Points, in no order, along strands that fork and pass close to each other.
Points whose rows are less than 65.5 apart are linked; no others are.
Q821: [ -9   5   5   8  -1   5  15  -7 -10  -1  23   5  -2 -20  11  -6  17 -14
  -9  28 -12  -8  -8 -33   4  -7  20  -5 -14  24   8   6  25 -15  -1  -6
 -25 -19 -18   6   6  12  -8 -10   5 -19 -16   0  -5  -7  29  16   5  13]
Q651: [ -1 -12   6   3 -22   5 -27  -5  -1  -6 -24  11   9  18 -19   3 -34   4
  20 -37  12  10  13  24 -16 -26  -9  -1  20  -2 -16 -27 -23  15   3  -3
  12  21  33 -12   4 -19  -4   2  -1  18  15   8  16  15  -9 -26 -11 -10]
Q261: [-14 -16   1   4  10   6  25   5 -24   3  23  10  -6 -18  23  12  10 -16
   4   7  -1  -4 -18 -38  -4  -4   6  12 -20  17  29  26  19  -8  -3  -8
 -41  -6 -11  -1  11   4 -14  -4   8 -31 -12  -7  -4   1  53  18  25  -2]
Q84: [-14  10  -3  10 -18   1  26  -9  -2   0  20   6 -18  -7   9 -19  10  -8
  -8   5 -17 -18 -11 -22   6  -7   2  -9  -6  15  -5  -9   8 -11   5  -9
 -31  -7   5   5  -1   7 -12  -8  14 -14   4 -19 -14   1  34  15  24  11]
Q294: [ -4  -4  10  18 -12  11   3 -16 -18   4  25  23   7  -6   9  10 -27  12
  30 -27   6   1   3 -22 -16 -36   3  22  -1  10   7 -11 -13   9  -4 -12
 -31   9  11 -16  15   0 -24  12   7 -21  -2  10   1   7  20 -17   3 -27]
Q731: [ 13  20   8  -1  24  16 -23  20  16  16   3  -7  -9  11 -15  16  -5  45
  25 -25   1   0  17  28 -12   4 -20   9   9 -15  -8 -13 -16  23   3   8
   4   9   5  -8  -5  -9  -5  24 -13   6   9 -13   4   8 -32  -6 -13 -19]
Q688: [ -8 -33  -3 -11 -12  -7 -17  -9 -17 -14 -20   2  31  16   3  19 -25 -24
  -3 -13  33  23   6  12 -13  -3   5  21  12 -15   4   5 -10   7  -7  -3
  35  15  22  -5   5 -23   6 -11 -12  17  -3  38  16   0  -6 -27 -24  -4]
Q20: [  5   1   3   4  28  13   7  17   5  20  23  -3 -10  -7   6  11  10  20
  12   1 -10  -7  -9  -7   1   7 -15   5  -8   6   8   8  11   2   1   5
 -30  -6 -18  -1   4   5 -12  19   0 -25  -3 -21  -7   6   6  19  12  -5]
Q488: [ -1 -11  -6  -3 -28  -5 -14 -23  -3 -24 -32  -1  18   4 -10  -5 -21 -20
  -9  -6  26  23  17  19   1  -3  22  -4  19 -10 -10  -9 -14   5  -8  -4
  33  13  23  -6   5  -9  12 -26  -4  21   8  31  11  -6 -25 -31 -24  -6]
Q407: [ -2 -30  -2  -4  21  -2  25  22 -12  14   8  -1  -9  -2  22  29  -2 -10
  10 -15  10   1 -25  -7  -9   6 -24  17  -4   6  31  34   2   4   3  -2
 -24  16  -1  -4   8 -13 -10  16   2 -26   6 -22 -16  17  38  27  31 -14]
Q962: [-12   1   8  17  -1  10   2 -18 -27  -5  30  20   9 -26  14   3   1 -10
  14  17   4   1  -1 -46  -3 -22  26  18 -12  27  23   9  24  -3 -12 -12
 -27 -16 -15  -5  16  11 -14  -6   5 -23 -25  27   3 -12  29  -7  -1  -9]
Q406: [  3 -24  -7 -22  28 -19   1  24  -5   6 -13 -10  16   6   7  24  17 -17
 -21  16   8  10  -9   3   3  31 -14  17  -9 -18  20  30  14 -12  -6   8
  25   1 -11   9  -8  -9  14   6  -9   5 -10  12   4 -12   4  13  -4  14]
Q735: [ 11 -19  -2  -7  36   1  -4  29   4  17   3  -7   2   6   5  40   7  13
   9 -11  13   6  -3  21 -12  17 -32  29   7 -10  22  21   0   9  -1   3
   5  13   0  -1   3 -19  -8  28 -13  -8  -1  -9  -8   7  -3  18   4 -14]
Q723: [ -6  14   6  17 -47   3 -11 -29   5 -18 -21  10   3   3 -20 -24 -33   4
   1 -17   5  -1  23  10   6 -25  22 -27  24   5 -18 -29 -20   6  -8  -6
   5  13  26  -9   3   5   3 -13  11  10  16   9   4  -1 -30 -31  -8  -9]
Q390: [ -2  -6  -4  -2   8  -6  -7  -1  -1  -5   1  -6  11  -3   8   1  10 -16
 -10  22   1   5  -7 -11   0  10   7   4  -8  -2   7  16  11 -11  -2   5
  11  -6 -10   8   0   1   6  -7  -4   5 -11  18   8  -6   3  -2  -7   9]
Q970: [-13   2  -7   7 -21  -7   9 -17  -2 -15   3   1  -2  -7   4 -17   4 -24
 -15  21  -4   1  -6 -14   7  -8  15 -16   1   9  -2   7   3 -16   2  -3
   2  -3   3   6   0   3  -5 -16  11   1   1   6 -10  -7  13  -1  11  10]
Q544: [ 16   2  -6 -25  24 -10 -11  20  13   6 -18 -10   2   9 -12   3  23   7
 -15   9  -9   5   4  19   9  30  -6   2 -11 -22  -9   1   4  -9   6  13
  32  -6 -14  10 -17  -3  20  -1  -7  19  -2  -5  10 -13 -20  10 -10  13]
Q172: [  4 -27 -12 -20  29 -15  12  35  -2  12 -19 -12  -3  10  10  27  13 -13
 -11   2   8   4 -17  12  -5  27 -32  18  -1 -11  24  29   2  -6  -1   7
  12  12   1   3  -7 -18   5  18  -2   0   5 -17  -8   5  15  26  15   6]
Q9: [ -1 -11  -4  -2  20  -3   1  11  -5   6   8  -6   6  -6  14  11   9  -7
  -3  14   0   5 -13 -14  -5  12  -8   5 -11  -1  17  20  15 -10  -3   6
  -8  -1 -15   5   0  -2  -3   6  -3  -7 -10   5   3  -1  15  10   5   3]
Q887: [ 12 -17 -14 -30  29 -15   4  39   7  14 -27 -16  -5  12  -3  25  22   1
 -15   5   1   2  -7  25   3  33 -34  18  -2 -21  12  16   1  -7   2  12
  29   8  -4   3 -15 -19  10  16  -5  10   6 -20  -6  -3   1  25   8  11]
Q238: [  8  30   2  -3  11   8   4  20  24  13  -3  -8 -27   8 -20 -22  20  34
   4  -2 -30 -23   0  17  10  13 -20 -17  -3  -8 -32 -21  -4   5  10  13
  -8 -12 -13   7 -17   9   7  13   3   7  12 -37  -7   8 -14  15   8  13]
Q369: [  4  22  16   8   8  10   8  -8  -2   4  24   2   0 -21   5  -4  15   2
  -3  26 -14 -10   1 -23   4  -7  21  -8 -16  19   0  -4  25  -5   0  -3
 -18 -29 -32   8   1  19  -4  -2  -1 -15 -22   1  -1  -8   2  18  -7  13]
Q35: [ 14  -6  -3  -9  35   5  -1  36  15  21  -2 -10 -13   6  -2  25  15  26
  10  -6  -1  -3  -5  24  -3  21 -34  17   6  -7  12  15   1   9   6   9
  -3   8  -7   2  -5 -13  -4  28 -10  -9   8 -30 -15  10  -4  25  14 -10]
Q327: [ 17  20   9   2  26  11 -22   8  12  14  12   0   1   4 -13   5   4  37
  13  -2  -7   2  15  12  -6   8   3  -1  -2 -11  -4 -10  -2  13   0   8
   7  -9 -12  -3  -4   9   4  12 -14   5  -9   2  20  -2 -40  -4 -20 -11]
Q959: [-12 -34  -9  -9 -15 -10 -10 -12 -17 -19 -12   2  31   6  13  12 -12 -40
 -11   9  32  21  -3  -1  -7  -1  15  17   6 -11  14  22  -6  -3 -13  -4
  32   7  14   0   9 -13   7 -18  -9  12  -8  46   4  -6   8 -22 -14   0]
Q293: [-13  14  -2   8 -39  -3  17 -16   4 -10   2   7 -16   6  -4 -30  -8  -5
  -5 -11 -15 -20  -2   1   8 -17  -2 -21  10   7 -23 -24 -11  -6   8  -8
 -14   4  21   7  -1   6  -7  -5  18   4  19 -22 -23   5  18   1  21  10]
Q561: [  9   8 -12 -15  -4 -18  -1 -13  15 -17 -28 -14  -2  -2 -20 -27  23 -18
 -30  26  -7   8  10  17  24  14  21 -23  -2  -6 -21   5   2 -13   9   0
  32 -10  -8  13  -9  12  21 -26   5  23   0   7   1 -17 -25  -7 -10  15]
Q203: [  5 -15  -9 -21  20 -12  -9  22   0   1 -18 -12   8  16  -4  25   0  -1
  -6  -9  17  12   1  22  -5  17 -21  21   0 -23   4   5  -6   1  -2   8
  32  11   8  -3  -8 -25   4  10  -8  17   3   5   5  -3 -10  -1 -13   3]
Q485: [  1  14  14  20 -23  13 -10 -14  -1   3   8  14  -1   4  -7  -7 -32  26
  30 -37  -4  -7  15   4 -13 -32  -4   3  13   9 -13 -35 -23  20   2  -5
 -19  12  22 -21   6   5 -12  10   4  -3  11  -3   5  16 -11 -22  -7 -19]
Q753: [ -8  17  -1   4 -35  -3   9  -8  12  -7 -17   0 -22  14 -13 -31  -5   5
   2 -22 -16 -26  -1  16   8 -13 -12 -23  13   0 -38 -31 -17  -1  10   1
  -3   7  23   4  -6   1   6   4  14  16  27 -32 -22  13   9  -1  13  13]
Q878: [ -2   7  -7 -11 -23  -8   7   6  14  -4 -36  -9 -21  19 -17 -20   0   1
  -3 -18 -11 -17  -8  27   6  -6 -19 -21   5  -4 -43 -24 -18  -4  11   6
  11  12  21   2 -13 -11   8   1   9  23  33 -33 -22  13  15   4  12  19]
Q17: [  8  17   9   8  25  17   0  15  14  22  24  -1 -15  -3  -5   1  11  38
  17  -7 -15 -12  -2   1   0   1 -14  -1  -5   4  -4  -8   3   8   6   5
 -29 -11 -14  -2  -1   9 -11  24  -1 -21   0 -26  -7  10  -9  10   7  -7]
Q633: [ 10  30  12   3  19  15   8  17  19  21  18  -5 -26   0 -12 -15  21  40
   7   0 -30 -25   0   6   7   7 -15 -13  -7   4 -19 -21   5   7   9   7
 -28 -20 -21   8  -7  17  -1  21   0 -14   3 -38  -9   9 -12  19   8   9]
Q672: [  8 -11   0  -5  32   3 -10  17  -2  12  12  -3   8  -2   9  23   6   8
   1   9   4   6  -6  -5  -6  15 -11  12  -6  -5  21  20  13  -1  -4   7
  -3  -2 -16   5   3  -1  -3  17  -7 -10 -13   3   5  -2  -1   9  -5  -5]
Q330: [ -4  16   3  17 -12  10   8  -9   3   2  20   7 -11   0   3 -15  -7  12
  14 -16 -12 -15  -2 -10  -3 -17  -6  -1   0   8 -13 -22  -9   6   3  -2
 -27  -1   7  -7   0   6 -13   7  11  -7   9 -13  -9   9   9  -2  10  -6]
Q487: [  9 -18  -5 -16  33  -7  -9  27  -1  10  -5  -8   9  11  -2  37   6   9
  -2  -6  16  11   2  22  -8  22 -26  30   5 -21  18  16   0   7  -6   6
  24  11   2   0  -2 -19   0  20 -12   6  -4   1   2  -2 -12   6 -10  -5]
Q6: [ 12  35  12  -1   0  -1   7 -10  21  -5   0  -6 -11  -9 -17 -27  25   5
 -19  23 -31 -16  11   3  19   9  20 -30  -8   5 -26 -15  10  -8   8   1
   8 -29 -30  17 -13  24  13 -11   0   8  -9 -12  -2  -8 -27  17  -6  21]
Q219: [ -2  -4 -12 -13  -6 -21   6 -15   8 -17 -22 -15   1  -7  -7 -23  25 -33
 -34  39  -4  10  -1   2  21  11  20 -22  -2  -2  -9  22   8 -20   7  -3
  27 -13  -9  17  -5   8  15 -25   9  13  -2  12  -7 -18  -3  -2  -5  23]
Q551: [-10  -1  -1   2   9   9  40  11  -8  18  24   3 -23  -8  17  -2  17   2
   0  -2 -15 -17 -24 -20   8   6  -8   0 -17  21  14   7  17  -4   5  -8
 -53  -7  -9   5   6   9  -9  -2   9 -33   5 -36 -11   8  47  30  33  10]
Q392: [ -1 -29  -8 -11  20 -10  15  26  -9   9  -7  -8  -6   8  15  26   1 -16
  -1  -8  13   5 -21   5 -11  14 -31  13  -1  -3  24  26  -2  -2   1   2
  -2  18   6   1  -2 -21  -3  17  -1 -11   8 -18 -13  14  28  25  22  -3]
Q215: [ -6 -19  -2   3 -35   1 -14 -12  -3 -10 -25  18   5  17 -15  -8 -31 -12
   8 -26  11   5   4  14 -11 -31  -5  -9  21   2 -17 -17 -22  -1   5  -9
   9  20  32  -1   5 -11  -7  -7  11  14  17   5   4  10   9 -19   4  -2]
Q597: [ -4   4  -6 -10  -8  -9  13  14  10   3 -19 -10 -20  16  -2 -12   2  -1
  -2 -10  -8 -13 -14  12   0   5 -24 -14  -4  -4 -23 -11 -12  -4   8   7
  -2  10  11   3 -10 -11   1   5   5  11  25 -31 -20  11  24  12  20  13]
Q198: [ 13 -17 -10 -30  29 -20  -2  32   3  12 -24 -12   4   9  -3  18  28  -2
 -21  12  -2   8  -3  19  10  39 -19  11  -9 -22   9  18   8 -13   4  13
  31  -1 -14   8 -16 -11  18   6  -6  11  -4  -9   1 -12  -5  22   0  17]
Q228: [ -4 -40   4  -2  -7   0  -1   4 -24   0  12  19  16   3  15  25 -28 -14
  19 -22  25  14 -11 -12 -24 -24 -12  20   1   1  22  13 -12   5  -4  -7
  -9  22  12  -6  14 -18 -17  13   5 -14  -4  18   2  14  33  -8   8 -23]
Q913: [  6  31   3   4 -11  -7   2 -18  23 -12 -11  -9 -12  -7 -25 -38  15   2
 -20  18 -23 -12  16   8  25   1  25 -37   6   7 -28 -15   5  -4   4  -3
  11 -17 -13  10  -8  21  15 -19   9  11  -3  -6   0  -9 -37  -3  -7  14]
Q307: [  6   6  -3   5   3   4 -20 -10   2  -5   1  -3  15   1  -1   1 -10   7
   5   3  11  15  10   2  -6   2  13   9   3  -8   1  -4  -2  10  -6   3
  17   2   3  -8   3   2   8  -8 -15  15  -8  28  25  -3 -29 -19 -25  -8]
Q655: [  5  28  11  25  -2  16 -15 -21  -1   4  22   6   3 -12  -4  -4 -13  30
  20  -4  -5   0  19 -14  -6 -19  21   3   4  14  -1 -20   4  18  -9   0
 -12 -10  -1 -20   7  19  -2   0  -7  -6 -18  21  27  -6 -34 -21 -20 -19]
Q269: [ -2   4  -2  -6  11  -3  12  15   9   7  -2  -9  -9  -3   2  -8  22  -6
 -15  23 -21  -7 -14  -5   6  17  -9 -16 -14   3  -3   7  13 -17  10   5
  -6 -12 -17  13  -9   6   2  -2  -1  -2   0 -19  -3  -2  15  23  12  19]
Q131: [ 12   4   9   0  33   7 -15  13   4  18  18  -2   4  -2   0  18   8  25
   9   5  -2   5   3   3  -2  11  -4   7  -7  -5   9   8   7   4   0   8
  -1  -8 -20   4   2   5  -2  16 -11  -6 -15   0   9  -5 -19   6 -12  -8]
Q385: [ -2  25  12  20 -38  10  -1 -18   6  -2   6  12 -11   3 -10 -27 -26  23
  17 -35 -15 -22  14   3   1 -29   0  -9  17   9 -25 -45 -18  11   3  -9
 -21   8  22  -9   0  10  -3  10  15   2  16 -15 -10  15 -10 -16   2  -7]
Q996: [ -5 -37 -10 -16  28 -15   5  22 -18   5  -4  -7  17   3  20  33   9 -27
 -14  12  17   9 -16  -7  -7  25 -17  24  -6 -10  40  43  15  -7 -13   5
  13   7  -4   6   3 -10   8  10  -7  -4 -13  17   0  -3  20  11   6   6]
Q108: [ -3  10   7  19 -39   6 -17 -26   0 -13 -10  11  10  -1 -11 -10 -37   7
  10 -20   9   7  22   6  -5 -24  16 -10  19   8  -8 -27 -18  12  -8  -4
   3  13  24 -15   6   1  -2  -9  -2   9   8  20  14   2 -27 -32 -14 -17]
Q875: [ -9 -18 -11  -4  -9  -9  -5 -10  -7 -16  -9  -3  16   2  10   1   0 -33
 -13  15  15  13  -7  -4   0   5   9   5   3  -8   7  18  -2 -11  -5   1
  25   6   8   2  -1  -8   4 -16  -3  13  -3  24   1  -6   8 -14  -5   5]
Q640: [-11  15  -4  13 -20  -1  12 -16   2  -9  15   2  -9  -7   1 -21   6 -10
 -11  14 -14 -10  -5 -18   9 -11  12 -15   1  12  -9  -8   6 -12   1  -7
 -12  -9   2   3  -2   8  -7 -12  13  -5  -1  -8 -10  -5  12   5  12  11]
Q852: [ -3  11  -4   7  -6   0  -8  -4   6  -4  -2  -5  -1   2  -1  -9  -6  -2
   3  -2  -4   1   0   1  -3  -4  -2  -5   2  -3 -12 -10 -11  -1   0   3
   7   4   9  -2  -6  -2  -3  -4   0  11   8   0   2   3  -8  -8  -5   1]
Q27: [  3 -19   1   2  34  10  21  22  -6  19  20   1  -9 -14  20  32   9   9
  17  -9   4   0 -22 -12  -2   4 -16  24  -4  13  35  35  13   5   2  -2
 -35   5 -10  -7  14  -4 -17  18  -5 -39  -4 -24 -13  13  29  27  28 -17]
Q749: [  0  35  -1  12 -24  -2   0 -16  23 -14 -14  -7 -18  -1 -26 -40   2  10
 -10  -2 -19 -17  16  12  21  -7  17 -34  15   2 -29 -30  -7   3  -3  -1
   6  -5   7  -1 -13  15  11 -13  11  17  11 -12  -5  -2 -39 -14  -3   8]
Q159: [ 14   2  -3 -14  31  -1  -4  33  15  19  -7 -11 -14   8  -6   8  22  21
   1   4 -12  -3  -3  18   4  26 -25   4  -6 -10   0  10   2  -3   7  13
   3  -2 -16  10 -12  -2   4  19  -6  -1   4 -29  -7  -1  -7  26  11   5]
Q3: [ -6   4  -6  -5  14  -2  21  21   7  13   1 -11 -22   2   8  -7  19   3
  -7  10 -18 -12 -19  -2   6  18 -23 -13 -12   5  -2   7   8  -8   9   3
 -22  -6 -10  10  -7   1   0   6   2  -8  11 -35 -10   8  24  29  27  15]
Q859: [ -4  20  10  28 -11  14 -12 -27 -12  -3  24  13   7 -21   3  -6 -13  17
  20   3   0   1  16 -28  -1 -26  33   7   1  26   6 -11  13  13 -13  -9
 -16 -14  -5 -17  12  19  -4  -4  -2 -12 -24  29  20 -11 -15 -21 -17 -19]
Q150: [ -5  35   6  23 -27  12   9 -16   8  -1  20   5 -21  -4  -3 -32  -8  23
   8 -20 -20 -27   9 -11   5 -23  10  -6  12  13 -21 -42  -4   7   0 -10
 -28  -5  11  -5  -3  16  -5   5  17  -8   5 -17 -10   5 -10  -7   6   0]
Q291: [  2  -9 -13 -21   1 -14  -6   7   6 -10 -33 -13   5  13  -8   2   3 -15
 -12  -5  10   9   0  23   2  12  -6   5  -1 -20 -14  -2 -11  -8   2   6
  35  10  12  -3 -15 -20   8  -7  -4  23  10   4   3  -4  -5  -7 -12  10]
Q957: [  3 -17 -14 -26 -17 -15  -7 -11   5 -21 -46 -12   3  11 -15  -8  -1 -28
 -24  -4  17  16   6  28   7   5   7  -3   8 -15 -24  -8 -17  -6   3   1
  46  11  23  -6 -10 -15  12 -22   2  28  15  10  -3  -9 -14 -20 -18  12]
Q280: [ 17  21   5  -2  23   9 -22  12  15  11  -4  -6  -5  12 -20   8  -1  43
  16 -14  -2   4  19  28  -9  10  -7   2   3 -20 -11 -20 -12  21   1   9
  14   2   2  -8  -8  -1   4  11 -14  18   3  -5  18   3 -44 -11 -21 -12]
Q702: [ 17  32  20  -8  11   3   8   1  14   4   5  -5  -5 -10  -5 -13  32   3
 -17  30 -25 -13   7   3  14  19  16 -24 -22  -1 -16  -5  13  -7  12   7
   7 -34 -44  22 -19  19  10  -7  -7   3 -13 -11  -1 -11 -21  29  -7  19]
Q960: [ 13   4   7   0  33  13 -23  22  12  19   8  -4   1   8  -6  37  -6  44
  25 -30  13   5  15  31 -17   4 -27  26  14 -10   8   1 -10  23  -1   1
   5  14   5  -9   3 -19 -11  31 -20  -3   3  -8   0  10 -28  -4 -11 -28]
Q622: [ -5  -2   1   6 -20   2  -8  -9   0  -8  -4   5   3   6  -2  -3 -20  -7
   8 -16   3   4   0   3 -10 -16  -4  -4   7  -1  -9 -13 -18   0   1   0
   6  12  17  -4  -2  -7  -7  -1   4   9  12   3  -2   7   2 -10  -2  -4]
Q21: [ -1  19  -5  11 -14  -2  -7 -19  11 -14  -2  -3  -4  -4  -8 -20  -4  -3
  -7   8  -7  -1   9  -1  10  -6  17 -14   8   5 -13  -8  -2  -3  -2   0
  10  -4   3   0  -3   9   5 -14   4  10   0   8   6  -5 -21 -12  -8   3]
Q283: [  9  15   5  13  10  12 -25 -11  -2   3  15   1  13  -4  -1   9 -12  28
  18  -3   9  11  17  -2 -14  -4  15  10   4  -4   7 -11  -1  22  -7   3
   5  -2   1 -19  11  10   2   0 -17   5 -14  30  33  -3 -38 -25 -28 -20]
Q604: [-13   5  -2  10 -52  -4   3 -32  -1 -23 -19   9  -1   3 -17 -31 -29 -14
  -8  -4   7  -1  14   4  12 -25  22 -34  20   4 -17 -17 -19  -5  -4 -11
   8   9  20   0   2   7   2 -18  23   6  19   4  -9  -9 -14 -23   3   2]
Q907: [ -9 -23  -6  -2 -10  -5   0  -3 -15  -8   0   5  16   1  15  11 -13 -28
  -1   1  17   9 -13 -11 -13  -7  -3   8  -1  -4  12  14  -9  -8  -5  -1
   6  11  11   1   4 -14  -6  -3   1   2  -2  17  -3   6  24  -5   6  -4]
Q244: [  2  17   1  17 -23   5 -18 -23   4 -13  -7   0   8  -4  -8  -8 -22  10
   5  -8   9  11  20   4  -2  -9  20  -6  16   0  -7 -18  -9  15 -10   0
  11   6  13 -16   6   4   6 -14 -10  14   1  27  22  -2 -39 -27 -19 -16]
Q15: [-10  -4  -9  -4  -9 -14  14 -12   3 -12  -7  -9  -1  -7   3 -20  21 -31
 -27  35  -8   3 -12 -10  10   6  13 -21  -3   6  -1  18  12 -23   6  -2
   9 -10  -5  15  -3   5   5 -21   9   3  -1   3  -9 -12  18   7  12  22]
Q47: [  3  -6   1   1  35  10  23  22   3  25  18  -3 -19  -9  14  18  14  18
  11  -4  -8  -9 -21  -5   4  12 -19  10  -5  14  22  22  11   5   8  -1
 -40  -2 -14   1  10   2 -11  17  -2 -36   2 -40 -16  12  23  31  29  -6]
Q206: [  0 -23  12   9  -2   8  -2  -4 -20   9  22  21  13   0   9  25 -30  11
  37 -35  18   7  -2 -10 -23 -35 -10  27   0   3  18   3 -16  12  -1  -9
 -27  18   9 -16  20 -11 -25  17   4 -24  -1   9  -1  15  24 -14   6 -32]
Q729: [  2  -9  -1  -3  13  -5 -21  -5  -5  -4   4   0  28   2   9  11  -1  -5
  -5  15  18  18   7  -4  -1  11  18  20  -3 -12  13  14  12   7  -6   2
  24  -6  -9  -2  13   3  17 -10 -20  11 -21  41  22  -9 -21 -17 -29  -3]
Q771: [-10 -27  -3  -2   7  -4  -8   0 -20  -5  16   5  24  -9  23  19  -1 -27
  -1  17  18   9 -12 -27 -10   3  10  19 -11   2  35  29  16  -8 -14  -2
   3   0  -8  -1  11  -3  -2  -4  -5  -6 -21  38   6  -2  23  -8  -5  -5]
Q87: [ 15  27  21   4  15  13  -6  -5   2   6  22   3   3 -14   2   0  12  14
   0  21 -12  -5  10  -9   5   3  20 -10 -17   5  -3  -6  16   4   3   4
  -5 -31 -39   7  -3  21   1   2 -11  -7 -25   6  11 -10 -22  15 -19   4]
Q817: [ -6   6   4  17 -13   9   3 -13  -9   2  23  12  -1  -6   7  -2 -17   5
  18 -15  -2  -3   0 -19  -7 -25   1   9  -1  10   1 -12 -10   4  -2  -6
 -25   4   9 -11   5   1 -18   5   9 -14   1   0  -3   8  14  -6   5 -14]
Q378: [ -8   6   7  20  -6  13 -14 -24 -20  -8  25  15  14 -22  12   4  -8  -1
  16  16   7   6  10 -37  -3 -20  31  15  -8  25  20   6  19   6 -12  -9
 -10 -14 -13 -11  18  13  -5 -10  -5 -12 -27  42  15 -14   2 -19 -15 -15]
Q423: [  4   5  15  17 -18  13 -20  -9   1   5  -4  10   3  11 -13   3 -36  26
  31 -38   4   3  18  16 -18 -29  -8   1  16   3 -12 -35 -25  22   1  -1
  -6  16  27 -19   7  -5  -5  11  -3   7  13   3  15  16 -20 -28 -16 -19]
Q277: [ -9 -36  -5 -11  22 -10   0  13 -23   0   8  -1  23  -5  25  26   7 -33
 -10  20  19   8 -17 -23  -9  15  -1  19 -11  -3  41  43  21  -9 -13   1
   3   1 -10   1   8  -4   2   3  -7  -9 -20  29   1  -3  26   4   1   4]
Q642: [  9 -11  -1 -19  19 -13 -16   3  -1  -3  -6  -1  30   4   2  12  13 -10
 -19  22  13  15  10   2  10  25  18  15 -11 -19   4  18  17   1   0   5
  35 -14 -21   9   2   6  29 -12 -22  16 -20  32  19 -14 -22  -6 -29   6]
Q92: [ 14   7 -11 -21   9 -14  -8   4  16  -7 -24 -11   0   3 -17 -12  23  -4
 -21  13  -9   6   6  19  16  21   6  -6  -8 -16 -21   1   0 -10   9   8
  34  -7  -9   9 -16   3  19 -14  -5  24   0   2   8 -11 -24  -2 -13  16]
Q190: [-11   1  -7  10 -43  -7   0 -35  -3 -27 -17   0   5  -1 -13 -33 -20 -24
 -14  13  16  10  18  -3  19 -16  33 -33  16   0  -9  -1 -14  -3 -10 -10
  14   4  10   0   6   7   9 -30  24   8  11  21  -3 -18 -19 -28  -7   0]
Q241: [-10 -43   0  -8  -9  -6   9   8 -26  -5   5  15  15   2  23  23 -19 -33
   3 -11  23   9 -19 -15 -21 -14 -11  13  -5  -2  26  25  -8  -7  -5  -5
  -6  19  10   0   7 -17 -14   5   6 -10  -5  15  -3  13  45   2  18 -12]
Q686: [-15  -8   1  10  -4   6  14 -10 -23  -5  24  15   3 -21  18   2   5 -19
   3  15  -2  -3 -12 -39  -4 -15  15  10 -14  19  23  15  20 -10  -8  -9
 -30  -9 -11  -2  11   3 -16  -8   8 -21 -16  11  -2  -5  43   4  13  -2]
Q460: [ -2 -11 -13  -7 -24 -13  -6 -22   1 -25 -34  -7   8   4 -11 -13  -7 -28
 -17   8  21  20  11  17  10   1  20  -9  13 -11 -14   2 -11  -3  -3  -4
  37   8  18  -2   0  -5  14 -27   3  23   9  22   2 -12 -21 -25 -20   3]
Q46: [ -8  -7   0   0  18   7  33  11 -14  13  21   1 -15 -16  21  10  16  -7
  -2  11 -12  -9 -22 -30   2   7   0   1 -21  20  23  20  24 -10   3  -7
 -43 -11 -19   6   7  10  -8  -1   5 -33  -6 -23  -6   2  47  31  24  10]
Q321: [ 23  31  23  -4  22   8  -4   3   8  10  10   0  -1  -8  -5  -4  25  17
  -6  19 -19  -8  13   3  10  22  15 -15 -21  -7  -8  -8   9   4  10  11
   7 -36 -44  16 -15  18  10   2 -13   1 -17  -7   7 -11 -30  24 -16   8]
Q802: [-12   4  -8 -10  -9  -9  29  16   6   6 -10  -9 -26  10   6 -18  14  -6
  -9   0 -16 -18 -24   5   7  14 -24 -19  -7   2 -15   0  -2  -9  11   2
 -16   2   6  11 -10  -4   1   0   5   3  25 -40 -22  11  36  24  33  18]
Q486: [-15   5  -5   6 -47  -4  12 -25  -2 -17  -9  13  -7   5  -7 -31 -21 -15
 -10  -6  -5 -11   2   0   7 -25  11 -29  15   6 -19 -17 -14 -10   6 -11
  -3   9  24   8   3   7  -3 -11  26   5  18 -10 -22  -5  13  -8  18   9]
Q431: [-10  11  -3   3 -10   7  42   2  -1  12  24   3 -28  -2  13 -19  15   4
  -1  -6 -19 -24 -18 -16   9   4 -12  -5 -10  18   0 -12   9  -6   6 -10
 -50  -7  -1   9   3   9  -8  -3  13 -24  11 -37 -18   9  46  23  33  12]
Q638: [ -5 -20   0   3 -27   1 -22 -20  -9 -20 -25   6  28   9  -4   6 -31 -12
   1 -15  30  26  16  14 -11 -10  16   8  20  -9   0  -9 -13  11  -8  -6
  30  16  26 -12  11 -14   8 -18 -12  19   0  39  21  -2 -19 -33 -25 -13]

A fork is a point with three links. Follow the links from the first point to the second and name the forks in between, in order.
Q604 / Q551 | Q307 > Q686
Q859 / Q749 | Q686
Q172 / Q431 | Q198
Q970 / Q604 | Q686 > Q307
Q688 / Q423 | Q875
Q269 / Q729 | Q604 > Q307
Q190 / Q3 | Q604
Q321 / Q190 | Q686 > Q307 > Q604

Follow the links from the first point to the second, and from the first to the third. Name the last point that the two ways share.
Q280 / Q385 / Q487 | Q875
Q488 / Q280 / Q294 | Q875
Q307 / Q15 / Q87 | Q686
Q729 / Q15 / Q749 | Q686
Q486 / Q642 / Q378 | Q307

A fork is a point with three links, a tip a point with one. Leave the first point through the second and follow the links. Name the first fork or tip that comes.
Q702 / Q321 | Q686
Q423 / Q485 | Q875
Q407 / Q27 | Q238
Q291 / Q203 | Q159
Q551 / Q431 | Q198
